Points, in no order, along strands that fork, close into loops and pass close to each other.
In the rows, 128 means zero.
Two points are linked if the straight distance between their rows is under 163. Some points are linked to none.
Mem: 206 163 129 101 99 72 130 123 120 110 118 115 90 146 110 110 153 151 116
 144 115 172 182 119 125 130 120 121 146 114 92 142 132 117 120 142 129
 86 107 90 161 126 157
tadob: 113 187 151 149 129 158 122 117 129 114 138 144 125 78 134 109 127 100
 112 72 102 106 127 132 162 156 105 111 123 153 132 138 90 170 131 122
 102 184 135 116 138 139 93
tuk: 128 102 108 134 153 157 131 141 119 148 130 122 134 128 130 117 125 111
 82 150 113 124 106 108 79 162 129 123 121 126 139 124 182 140 121 131
 108 162 134 151 184 108 64
zop: 162 143 155 116 127 97 153 129 161 98 162 112 75 139 123 84 159 111 159
 146 137 149 133 117 143 131 130 103 148 165 108 118 159 103 132 119 118
 116 54 119 184 133 100
kat: 164 157 100 136 103 107 117 97 134 115 129 92 81 179 146 127 144 132 95
 128 118 140 109 111 90 95 113 106 117 93 118 96 156 149 87 109 149 155
 119 104 120 106 98
zamo: 103 116 129 112 91 145 134 131 123 103 97 114 113 189 183 142 171 94 157
 135 173 80 138 137 114 91 116 152 189 111 124 138 119 126 91 117 199
 140 109 101 94 126 92
mugan: 131 103 94 137 165 137 149 111 137 134 144 155 102 117 72 135 160 107
 127 125 143 125 101 107 93 123 115 154 80 99 144 117 129 121 100 128
 123 155 142 161 91 118 113
Zar: 87 124 140 131 172 149 104 180 150 110 95 107 144 76 86 120 74 133 127
 91 130 150 121 137 115 172 180 127 86 101 171 111 123 147 144 73 84 147
 145 181 112 133 147
vedo: 120 124 116 121 154 155 128 145 110 117 87 125 168 95 158 109 84 136 130
 146 118 112 107 173 123 133 201 149 109 88 140 100 124 91 142 165 140
 110 153 138 108 133 151
razu: 185 142 125 139 98 91 116 90 120 146 144 112 140 151 88 88 141 142 110
 121 121 121 191 123 111 133 118 154 166 94 106 138 104 133 114 142 131
 78 178 73 157 155 171
zafir: 106 116 128 115 177 139 124 163 115 160 137 88 155 80 101 129 82 125 111
 146 106 142 117 79 105 197 163 138 98 93 150 149 163 144 137 113 100
 130 148 116 189 108 79
Sani: 108 126 144 137 127 148 104 154 114 121 109 150 139 72 165 133 123 154
 160 98 112 77 134 119 175 159 158 120 114 129 108 122 78 121 130 160 84
 121 144 117 111 143 169
viku: 71 149 152 122 134 163 124 156 173 96 109 146 130 94 143 88 116 130 118
 80 127 141 122 170 151 148 114 96 124 203 142 118 81 168 158 89 96 187
 153 158 106 150 102
Tirim: 121 130 141 174 169 138 121 111 156 153 143 86 186 145 118 118 103 120
 146 118 122 91 143 114 159 142 177 148 126 67 117 101 101 99 131 160 93
 112 173 79 134 146 149
Namil: 77 84 139 106 174 133 159 154 160 188 123 111 128 101 91 121 85 116 131
 150 127 163 63 134 128 111 147 105 123 150 161 107 116 81 136 113 97
 130 115 125 100 93 114
fevi: 117 117 159 135 139 91 130 154 148 98 122 113 107 126 146 111 114 134
 171 110 110 117 120 113 117 89 166 145 133 103 126 92 107 117 163 111
 169 103 108 104 70 136 133
Gof: 98 71 144 118 149 127 110 126 125 91 105 86 137 161 119 157 149 116 117
 123 170 104 192 111 78 124 151 169 152 80 118 138 147 156 109 151 137
 158 141 97 125 139 96
ratez: 170 137 135 151 98 135 88 181 82 137 83 134 113 145 139 91 155 171 174
 83 127 130 124 101 182 109 123 128 126 150 150 111 101 155 92 120 100
 121 195 155 75 112 188
melor: 144 158 94 79 95 116 118 117 109 123 148 150 116 103 205 159 117 136 117
 170 111 93 82 105 100 114 119 108 99 120 117 131 143 109 128 125 175
 135 93 135 143 100 121
Tup: 148 123 129 166 151 107 138 101 142 170 155 111 163 137 46 154 94 118
 106 135 106 170 147 109 149 156 88 146 116 110 127 170 152 136 158 144
 95 142 156 103 154 133 107
nepu: 153 83 149 87 165 108 164 140 108 132 145 132 132 124 96 134 165 104 131
 181 76 109 149 98 98 129 130 169 123 84 76 141 139 74 144 153 154 122
 133 98 152 149 106
foren: 148 170 131 116 146 111 175 118 166 142 155 103 126 123 77 119 102 86
 109 125 92 171 73 142 182 142 137 122 117 161 134 121 165 83 129 83 111
 92 77 102 162 115 104
luzap: 162 128 149 121 103 127 128 146 99 89 124 106 92 167 158 75 140 138 144
 125 140 122 138 148 121 126 175 121 133 130 119 112 138 105 128 152 127
 115 90 150 183 113 94
Biraz: 120 162 120 122 152 75 176 128 135 137 141 196 105 60 82 128 142 125 106
 134 120 189 133 136 133 147 112 117 153 185 109 171 133 158 157 114 120
 129 132 101 124 147 132
penib: 165 119 112 161 120 104 101 108 88 140 163 127 136 153 88 88 150 158 122
 115 113 109 192 131 99 168 127 137 115 104 139 135 113 124 107 146 103
 117 195 126 175 146 123
numot: 119 155 129 75 116 99 135 126 71 141 116 122 145 87 136 178 104 156 91
 118 107 139 131 120 123 172 125 131 128 127 102 174 144 153 192 170 137
 135 111 93 154 100 126
Bugob: 122 55 106 146 125 110 119 126 127 126 130 138 112 131 149 141 182 148
 154 166 104 82 110 126 96 106 137 146 107 117 149 134 133 139 43 121
 131 121 174 125 76 171 153
Val: 57 67 150 185 149 143 106 145 157 143 118 97 122 165 156 169 136 155 155
 120 125 109 140 91 167 104 124 123 144 137 124 144 124 152 141 127 104
 143 135 131 63 161 151
zevez: 160 158 73 154 102 138 140 111 130 114 133 166 164 134 173 124 128 124
 154 168 105 98 115 183 161 86 108 112 132 128 143 115 113 120 99 132
 154 106 185 177 104 165 168
nubag: 87 149 143 114 114 126 110 180 139 89 87 157 127 94 189 77 91 115 147
 106 123 141 148 181 144 133 139 114 166 210 160 115 102 150 155 103 154
 138 134 142 77 137 110
bal: 146 108 145 112 157 101 150 125 179 140 119 128 126 101 111 131 109 115
 106 162 131 168 145 130 125 172 118 147 161 137 103 167 193 115 131 138
 129 82 100 98 163 129 130
gez: 89 94 172 148 137 156 145 148 137 128 157 90 110 163 80 151 129 122 116
 122 146 143 129 88 131 104 125 119 133 145 144 142 169 160 138 113 97
 152 96 148 161 144 58
kabi: 102 112 121 139 125 118 104 173 85 58 96 160 109 101 181 104 121 127 130
 114 98 127 183 178 133 101 138 152 161 165 124 122 125 155 144 110 171
 153 151 119 85 154 99
Faf: 97 121 156 155 105 97 115 146 128 136 108 119 113 157 136 114 98 151 129
 116 117 167 118 161 165 103 111 97 142 187 131 137 127 147 146 128 100
 153 128 138 117 128 123
gurul: 99 175 136 76 135 142 155 115 76 140 133 134 144 75 131 171 121 135 91
 120 112 150 106 148 139 235 159 150 135 178 101 156 142 149 157 148 138
 123 103 132 166 98 118
Led: 90 147 120 118 179 154 129 124 136 105 111 137 162 74 112 137 86 130 120
 111 129 127 119 151 127 162 165 138 79 117 158 123 112 104 184 140 131
 139 116 144 92 131 140
fasev: 116 143 146 111 111 159 105 118 161 136 125 121 124 85 144 106 109 115
 146 100 163 108 87 124 122 118 148 117 85 108 152 98 93 98 90 128 104
 125 112 158 101 87 146
nomuz: 114 165 138 93 114 166 145 126 106 140 125 164 131 102 112 137 134 117
 135 94 188 125 113 136 159 165 91 108 117 169 118 149 109 136 156 144
 109 166 89 170 177 101 131
Puzi: 121 159 119 143 110 101 94 90 125 99 131 127 110 135 110 139 111 141 85
 89 124 147 126 123 105 117 105 124 78 82 127 105 118 165 112 125 118
 184 146 116 88 109 107
kuvag: 127 122 137 174 137 137 116 147 126 134 115 97 147 115 143 116 103 133
 98 129 95 147 153 126 126 115 158 145 157 100 139 144 152 160 153 131
 132 114 146 125 126 142 113
nafam: 99 92 162 155 129 149 159 163 113 129 117 94 103 197 136 139 130 110 145
 115 145 133 134 126 153 95 120 124 191 140 106 144 171 134 170 128 147
 136 76 128 128 140 72
bem: 93 95 141 130 160 168 161 150 145 127 144 139 110 128 90 119 159 91 162
 115 175 101 93 113 110 105 142 139 129 103 157 88 119 111 109 116 138
 124 100 149 81 135 87
Takig: 181 144 101 170 119 132 145 149 131 138 130 129 105 136 184 111 176 127
 164 139 100 135 138 100 157 87 105 109 211 157 148 134 123 159 123 93
 158 104 125 152 132 145 154
Vaka: 181 215 87 111 120 127 158 104 128 128 158 126 111 123 130 118 142 97
 164 146 118 141 77 130 153 114 112 108 101 126 135 104 111 87 148 131
 160 124 76 114 165 89 112
didan: 99 90 135 143 149 163 148 178 133 187 97 108 135 119 146 141 98 131 146
 144 118 142 76 112 150 88 149 120 147 111 161 128 121 109 145 146 127
 123 131 151 82 110 154
Fot: 110 148 134 100 123 82 163 161 117 149 128 158 131 111 116 109 122 133
 176 137 142 157 92 164 136 110 116 46 124 212 167 86 70 112 168 107 119
 106 114 159 91 104 150
bere: 92 100 149 132 116 119 123 161 139 94 117 135 126 178 166 144 144 140
 200 128 144 90 147 133 144 69 165 159 145 124 83 85 92 112 138 124 173
 86 126 91 57 157 185
Zom: 197 172 102 119 111 159 133 81 104 172 163 112 128 121 142 110 158 110
 148 151 109 101 85 96 131 157 119 111 126 143 135 113 107 62 143 150
 136 106 91 107 195 107 134
Sir: 159 124 95 155 126 166 79 91 112 149 140 150 173 125 87 100 128 136 94
 111 145 131 166 129 103 197 115 138 130 134 162 150 128 127 124 153 98
 127 161 160 191 139 125
Badi: 133 103 120 158 131 140 87 92 172 173 127 126 157 110 110 119 109 126 95
 140 141 138 138 131 115 173 116 135 93 145 154 158 141 127 86 156 77
 142 156 150 139 117 139
vot: 142 109 92 160 120 113 129 110 114 164 121 150 97 158 142 143 194 146
 150 146 123 105 116 121 144 120 70 93 149 155 162 155 104 169 69 160
 102 174 164 139 111 141 154
kegar: 73 152 138 99 96 119 139 142 99 137 130 133 126 125 147 129 93 163 143
 117 119 146 78 183 172 131 140 67 104 212 148 127 103 107 161 108 98
 136 100 167 140 122 135
num: 114 103 128 78 146 81 132 131 138 109 156 167 83 133 84 161 164 134 126
 121 127 116 137 84 72 124 114 135 76 93 105 102 132 129 108 108 135 151
 122 100 87 114 104
Disu: 156 103 104 126 98 134 137 105 116 127 136 119 128 170 168 148 190 122
 120 169 133 90 155 138 104 83 94 144 184 109 108 141 119 140 81 106 180
 124 135 112 138 153 156
ferat: 111 104 171 136 92 115 80 86 178 94 141 111 142 141 176 125 96 131 138
 133 164 106 147 155 139 121 131 129 115 141 110 138 145 112 120 145 120
 110 100 152 134 148 150
ruk: 132 108 130 122 109 132 147 144 93 83 115 93 102 215 155 95 176 120 130
 133 151 96 143 176 83 101 179 140 129 117 108 110 137 101 79 143 151
 125 141 126 146 126 102
pibod: 167 142 115 108 79 128 106 118 77 70 135 181 164 98 137 141 141 159 86
 122 138 122 203 197 108 89 127 150 112 112 111 142 111 139 124 143 169
 118 151 136 154 142 159
Buves: 113 103 151 149 211 140 109 101 167 130 139 105 203 126 110 151 109 116
 148 140 157 108 166 90 159 164 156 154 118 91 126 145 145 117 149 168
 106 141 127 111 149 166 127
tur: 153 166 120 150 117 174 136 105 178 159 135 146 155 81 164 116 125 99
 145 128 146 126 123 132 180 138 119 116 157 166 142 137 112 86 91 134
 117 74 122 157 132 130 156
Tak: 156 151 87 109 137 116 138 118 147 148 121 137 91 152 128 152 117 171 85
 148 145 205 143 106 103 118 105 88 109 139 126 137 197 141 129 113 100
 123 127 129 148 84 138
fik: 73 113 133 163 131 177 144 166 150 114 103 127 118 197 161 131 151 81
 169 108 165 99 137 151 162 103 127 135 204 137 121 114 135 127 128 135
 172 134 119 112 83 144 73
Las: 132 85 132 156 131 100 104 99 167 166 119 94 163 141 118 126 73 157 115
 171 109 151 100 155 149 130 133 129 89 127 148 147 165 106 100 148 79
 105 155 142 128 135 170
sunu: 108 113 93 119 150 183 139 138 105 141 115 167 139 88 76 172 123 110 121
 112 155 117 91 104 107 132 102 154 89 85 140 136 107 146 151 119 118
 173 142 191 111 113 170
Kuva: 104 160 133 103 143 160 161 120 184 142 150 129 159 107 79 143 82 90 80
 125 106 198 71 156 162 133 170 119 113 197 176 116 141 109 146 66 130
 95 90 127 132 132 100
sud: 117 136 159 149 99 172 112 158 123 137 111 96 114 203 149 113 144 142
 155 86 158 124 110 114 158 80 147 127 147 120 137 104 108 114 105 134
 128 123 119 145 107 89 119
fir: 109 138 117 118 169 79 145 108 159 134 151 192 116 63 91 107 149 130 127
 131 147 170 122 145 119 165 123 98 94 209 135 135 112 111 113 104 91
 127 139 143 118 135 143
Loko: 180 146 82 125 140 118 139 127 129 139 155 104 119 158 114 131 129 151
 99 173 101 180 133 98 100 152 146 114 90 120 124 139 182 101 158 117
 121 91 125 140 183 107 116
Loma: 82 69 142 161 109 134 113 142 121 142 110 109 98 174 169 151 162 152 181
 127 131 59 99 97 149 116 142 120 115 135 119 147 121 116 78 143 101 126
 145 120 84 154 135
Kab: 168 179 89 133 122 104 169 111 124 125 139 128 93 164 113 116 171 115
 153 134 110 130 90 140 131 76 106 113 120 90 138 86 106 119 121 123 176
 142 126 129 103 117 124
fet: 116 145 160 139 176 147 130 96 210 134 129 108 168 109 115 121 96 73 142
 116 144 111 108 142 182 131 111 155 143 96 130 99 122 108 132 131 135
 129 94 79 93 147 159
lan: 181 159 138 81 117 103 165 121 157 109 149 145 90 144 84 134 148 137 132
 144 156 171 155 93 105 95 107 129 125 99 81 121 134 97 145 122 166 79
 82 116 132 115 154
lisun: 176 180 118 139 82 141 105 89 87 73 156 151 154 115 130 120 140 133 98
 85 143 126 195 146 120 149 151 136 106 124 121 147 116 142 146 144 142
 96 126 149 177 132 134
nuva: 89 94 151 138 106 109 114 99 134 85 129 67 114 217 129 139 143 132 137
 104 186 100 170 152 88 97 161 149 117 101 102 127 141 122 101 132 127
 134 145 110 99 138 110
goki: 158 133 123 132 144 115 163 140 108 98 161 164 114 62 112 107 146 113
 144 106 110 118 136 129 127 128 163 138 114 124 132 124 116 104 149 121
 131 95 125 148 138 140 117
zeve: 160 140 96 197 114 148 142 121 103 102 144 134 110 158 151 125 181 110
 115 112 112 119 170 138 124 77 121 120 182 119 125 127 121 167 120 104
 165 135 147 134 124 168 116
nimi: 98 52 121 120 120 127 160 160 92 109 128 174 133 144 159 160 138 149 169
 182 123 88 127 170 114 82 133 121 117 135 115 132 140 108 137 148 157
 126 129 171 121 163 132
Lof: 179 119 115 151 113 127 127 116 117 153 107 143 112 163 136 110 182 165
 189 140 139 134 125 126 159 98 119 97 136 149 163 112 102 138 74 166
 108 118 174 157 112 137 198
dolof: 126 116 109 156 131 164 132 129 79 157 140 135 102 138 124 144 170 143
 126 111 126 109 126 91 131 141 97 106 134 130 148 148 109 171 118 124
 93 173 136 173 154 131 136
zopi: 160 146 126 88 101 128 113 156 78 166 85 132 122 92 151 124 122 163 91
 129 104 136 124 106 108 162 132 140 174 121 140 161 126 157 140 150 138
 103 124 110 159 87 156
Dosi: 104 148 162 141 127 107 157 171 132 132 136 152 111 100 89 102 126 121
 177 59 122 142 99 128 159 95 131 91 112 154 152 82 61 121 167 104 114
 111 122 132 76 111 136
Kelo: 141 93 137 101 128 106 124 152 128 77 122 137 108 111 99 159 143 140 88
 129 160 156 219 98 75 120 116 153 154 109 101 136 157 158 111 125 138
 141 135 94 151 124 83
Sur: 142 184 74 108 103 95 122 104 153 97 135 183 127 86 171 119 124 122 127
 160 114 135 129 171 134 117 95 95 127 163 155 131 114 144 103 117 155
 144 145 163 115 138 140
Bomu: 176 116 88 133 125 130 109 81 136 177 117 109 177 167 116 117 93 107 68
 169 118 145 128 154 100 158 93 154 167 109 115 136 171 115 139 154 149
 124 150 83 168 123 141
Muza: 172 97 128 151 137 135 139 94 152 133 141 101 179 165 118 105 109 91 109
 160 151 135 141 148 128 145 122 161 159 119 104 153 177 101 139 138 132
 83 112 130 186 140 130
feni: 125 94 145 88 111 120 85 188 83 72 101 142 86 109 125 138 139 134 120
 109 158 123 183 93 89 151 129 159 141 138 94 149 147 169 114 77 115 163
 113 130 166 101 107
merar: 83 149 89 89 143 180 116 106 159 116 112 151 174 100 129 161 80 114 101
 141 147 139 88 157 104 158 96 129 72 145 150 139 119 121 177 140 165
 177 118 158 108 112 112
nukom: 134 162 141 137 135 101 145 124 89 154 165 101 139 79 85 138 115 156 139
 107 97 143 131 109 156 207 158 141 78 129 137 162 107 106 126 131 103
 72 142 123 160 112 124
fuf: 141 181 149 194 120 182 122 111 144 95 170 126 134 139 91 116 137 105
 108 65 127 121 146 111 155 105 115 130 116 115 143 106 121 167 126 119
 110 147 136 131 134 157 82
zume: 139 136 160 130 105 119 135 103 167 121 143 113 127 170 84 149 110 128
 125 119 189 157 150 107 132 77 102 139 135 96 110 135 136 133 149 127
 154 114 94 127 118 116 142
nit: 109 145 103 91 149 132 121 168 139 117 103 159 112 101 100 120 101 133
 89 119 154 162 95 125 78 163 157 114 92 136 141 105 161 143 126 67 91
 139 138 180 131 97 124
gero: 149 92 135 117 119 135 116 137 73 89 159 135 129 123 155 126 178 117 104
 131 107 73 180 114 87 114 148 147 140 103 102 130 128 138 111 115 153
 146 129 126 182 144 73
bug: 127 132 114 97 93 113 107 175 57 67 99 178 111 88 139 142 121 160 91 116
 108 137 166 189 112 102 114 127 125 139 125 133 118 157 155 109 168 154
 135 152 130 127 134
mav: 147 174 132 130 127 157 102 81 124 129 113 137 177 81 109 132 115 121
 119 84 151 116 156 157 130 198 157 181 96 112 140 134 85 111 115 188
 142 96 140 119 125 110 170
Lozib: 86 144 158 117 138 101 163 156 124 129 143 176 109 95 71 124 128 126 142
 87 141 151 136 130 140 113 88 111 136 153 124 134 84 165 184 123 119
 163 118 119 97 128 124
rabe: 187 137 103 96 85 117 97 150 75 136 89 138 98 133 175 101 158 176 120
 160 78 124 117 109 97 120 128 120 135 121 142 120 117 138 92 136 147
 132 136 108 149 105 152
bapi: 91 178 120 99 148 152 148 154 137 121 133 153 137 101 94 130 94 135 66
 111 133 191 93 148 110 149 157 109 98 160 157 109 169 140 189 81 127
 115 108 147 131 110 82
pinet: 121 105 186 147 139 128 129 128 165 162 158 71 137 168 74 146 89 108 111
 128 109 149 138 95 182 115 104 135 151 108 133 160 153 161 129 119 90
 139 111 89 169 141 93
ker: 135 140 114 156 121 96 165 141 118 137 138 153 95 115 172 127 155 119
 187 154 83 89 116 124 181 102 88 108 178 149 107 134 97 123 122 116 133
 125 130 133 113 158 147
fip: 134 121 119 154 109 125 130 138 127 111 117 148 144 147 164 123 140 141
 172 144 102 88 130 156 158 75 147 144 144 120 81 97 109 118 89 137 151
 68 181 113 83 173 201
Vigu: 174 205 124 129 107 146 119 78 113 107 154 116 163 117 103 138 114 120
 107 88 131 145 121 138 116 186 160 161 91 124 130 123 133 104 138 151
 170 76 113 121 161 100 120
Lek: 113 100 139 80 132 109 124 162 127 103 117 147 53 136 134 112 154 143
 135 130 182 142 142 86 90 132 115 116 148 175 119 119 145 143 96 113
 115 151 85 129 146 94 96
fugep: 138 133 101 135 169 96 152 128 166 172 140 137 120 94 92 104 140 141 105
 153 118 197 95 115 131 132 140 98 110 169 155 133 151 115 92 98 70 123
 164 151 113 116 147
nibi: 151 142 146 135 94 109 93 79 100 146 148 90 162 148 164 121 104 118 102
 114 91 84 137 120 132 149 113 124 173 105 94 137 142 135 173 144 136
 128 130 70 176 156 106
muduf: 87 98 152 147 101 153 95 93 158 97 139 127 142 183 171 159 150 115 149
 113 190 74 170 136 127 99 125 134 130 125 85 121 112 129 108 150 139
 144 129 137 108 161 148
zusid: 192 125 77 125 134 124 132 93 133 172 120 117 107 180 109 122 154 111 86
 173 126 154 144 116 97 144 76 106 185 119 120 118 172 144 117 142 136
 143 117 88 169 122 126
nam: 126 92 151 125 112 137 113 91 103 159 148 87 153 175 165 158 151 118 149
 128 117 55 128 83 124 115 109 138 149 89 84 132 119 133 142 162 139 157
 130 89 142 146 122
Zipud: 104 168 157 86 143 136 139 139 77 128 142 113 138 53 96 166 121 138 138
 96 130 128 134 89 131 235 167 159 113 120 117 165 117 151 152 110 118
 95 120 137 177 110 135
subem: 153 101 122 112 103 90 90 117 136 132 132 137 109 102 166 134 157 147
 113 162 96 92 126 92 85 117 130 158 114 100 118 128 113 136 64 123 134
 130 143 95 118 117 150
Vife: 145 137 151 141 94 149 124 84 116 192 164 105 155 145 155 138 131 111
 158 111 123 70 90 79 165 133 105 120 119 114 112 123 96 78 138 166 112
 133 110 100 163 109 135
kolav: 106 136 122 69 136 102 126 173 137 149 93 162 77 106 172 104 136 150 134
 158 144 169 80 92 103 127 134 106 149 184 131 130 140 126 98 86 115 127
 129 133 118 81 130
popa: 114 123 118 98 195 86 114 72 192 105 139 130 158 92 117 155 97 87 107
 148 123 140 128 133 138 175 93 154 123 132 84 153 184 131 158 111 133
 125 99 71 119 148 141
Lib: 119 134 159 164 140 186 99 134 158 78 136 127 147 95 92 120 120 117 110
 81 171 126 209 105 123 154 136 149 132 107 145 135 125 188 136 133 104
 142 154 148 142 167 93
rus: 146 130 140 168 108 131 114 160 72 186 98 110 116 166 122 105 150 166
 138 89 102 129 139 87 147 136 110 126 161 124 137 134 93 158 125 149 86
 132 165 125 135 111 146
Tam: 101 93 123 179 148 107 149 162 111 136 111 149 109 145 128 151 160 132
 158 124 103 126 145 138 166 87 111 134 174 135 115 143 110 143 146 118
 152 122 157 127 49 173 151
rabu: 157 167 134 126 86 107 139 104 81 157 129 111 149 144 137 153 103 120
 109 121 110 138 126 140 166 121 97 111 150 116 98 162 129 130 194 170
 140 133 99 106 161 123 122
vapu: 85 96 120 93 157 135 135 168 91 113 102 147 98 104 142 125 122 98 125
 134 119 94 88 131 89 151 138 131 132 111 122 117 148 139 122 111 129
 196 122 142 135 100 75
nekib: 93 110 128 149 120 73 122 106 145 113 132 120 124 130 161 135 89 137 122
 154 82 132 102 176 153 103 84 92 126 176 117 139 149 154 152 90 126 142
 132 134 87 181 147
Zites: 121 90 127 143 184 78 105 95 151 137 130 112 170 117 89 159 92 145 125
 152 129 140 172 115 132 157 116 158 98 88 113 168 132 137 150 170 111
 156 164 99 119 144 150
Penu: 64 76 126 110 148 102 82 175 102 87 82 117 106 128 155 101 92 137 140
 122 108 116 119 148 91 143 166 135 108 146 143 98 130 143 150 106 113
 175 123 124 81 120 100
zisi: 104 142 165 148 113 133 117 100 202 105 145 142 142 99 144 103 99 111
 142 104 140 132 150 176 171 147 132 111 122 191 132 128 113 104 120 128
 119 106 109 152 106 162 144
mene: 111 125 163 133 126 160 138 126 164 146 142 103 113 165 113 108 119 106
 159 101 160 128 77 124 148 76 145 100 110 116 159 66 101 81 96 112 120
 120 85 152 98 86 110
gedim: 100 130 133 112 161 83 137 81 193 133 140 134 157 76 94 143 90 90 157
 135 133 146 102 149 151 164 108 132 98 148 118 116 119 82 156 117 129
 113 86 88 89 125 161
rof: 160 130 162 163 130 122 153 105 169 110 149 101 112 182 72 105 144 98
 149 115 160 149 151 135 175 103 91 122 148 128 112 118 142 129 117 114
 115 110 82 129 145 146 136
mafa: 152 101 89 116 116 160 144 126 88 98 149 153 116 143 152 151 222 108 112
 150 139 78 143 133 69 103 132 142 119 96 136 125 128 121 69 95 179 139
 121 138 140 130 97
kave: 108 155 114 86 93 102 104 120 135 121 121 160 126 75 160 145 95 152 133
 136 130 120 89 136 111 120 121 114 84 139 144 118 104 135 115 128 144
 117 120 143 95 106 159
Zalan: 139 149 127 109 164 110 127 121 150 168 139 103 149 94 82 138 104 131
 125 148 105 157 120 78 112 204 147 155 79 101 137 139 151 98 112 134
 108 80 144 66 165 98 104
lazi: 93 124 114 135 102 158 115 131 84 100 94 127 151 159 194 135 86 132 106
 137 112 101 127 187 117 93 138 126 141 95 117 114 130 148 159 165 163
 176 151 122 104 144 106
Latu: 86 138 114 132 125 179 134 125 130 157 97 121 171 134 165 157 78 128 99
 136 116 133 104 178 149 122 99 112 128 119 137 148 123 132 184 169 136
 181 133 158 112 123 122
latuk: 134 134 134 132 114 192 150 160 102 185 91 104 139 161 134 125 137 141
 127 123 150 124 83 95 121 91 141 141 151 71 144 113 103 110 125 154 138
 102 147 159 107 82 162
Kep: 122 89 113 109 76 137 86 153 65 78 93 138 89 171 182 133 153 167 150 145
 146 84 132 149 112 113 128 128 119 147 140 123 128 146 69 118 140 159
 113 158 129 122 122
tetor: 121 107 149 106 160 124 147 166 171 185 112 126 105 101 97 113 126 143
 120 148 149 182 91 73 113 124 132 128 141 144 152 156 131 123 93 124 80
 114 124 125 118 87 139
Sel: 171 102 129 67 114 116 120 126 93 135 143 120 148 126 154 134 150 129 99
 164 98 96 153 90 68 149 145 150 137 95 100 145 159 105 141 146 158 108
 117 109 188 126 96
muto: 145 109 134 173 105 106 113 101 132 151 148 55 141 204 125 124 116 149
 118 155 100 128 114 123 126 106 144 131 95 79 122 133 139 119 107 110
 100 100 161 126 140 141 155
bemin: 184 179 93 110 141 145 166 116 161 149 119 128 107 149 106 138 125 113
 85 165 129 195 124 111 136 103 75 100 169 125 124 118 190 151 140 102
 144 122 89 98 160 110 123
sar: 91 78 95 126 140 161 127 155 99 115 95 160 146 123 149 132 106 148 154
 156 118 90 94 187 120 104 155 120 87 115 150 97 128 106 120 148 133 136
 175 188 91 154 145
gudat: 128 121 146 153 159 98 133 111 186 135 137 98 134 116 105 100 106 110
 158 119 116 127 97 136 130 97 156 144 113 95 135 75 109 98 113 109 123
 103 135 104 54 142 162

A piece is two or more points that can be reached from each other along the links. Count, over all rows, the pieces, the separate loops (a circle has one, a figure eight two, a Y none), the forks (points with three links) and the tips (points with one).
pieces | 5
loops | 1
forks | 8
tips | 16

A fork is a point with three links, a tip a point with one. Leave the first point through the second and follow the links. Name the first fork or tip that comes.
Tirim / Buves | Disu
Sir / penib | nuva
ruk / luzap | muto
mav / Vigu | Lib

A tip is a point with one link. Name the tips that can be reached along the links from each point below, in the order of the rows.
nubag | mav, Lib
rabe | Tirim, nepu, Puzi, Penu
Kuva | foren, nimi, lazi
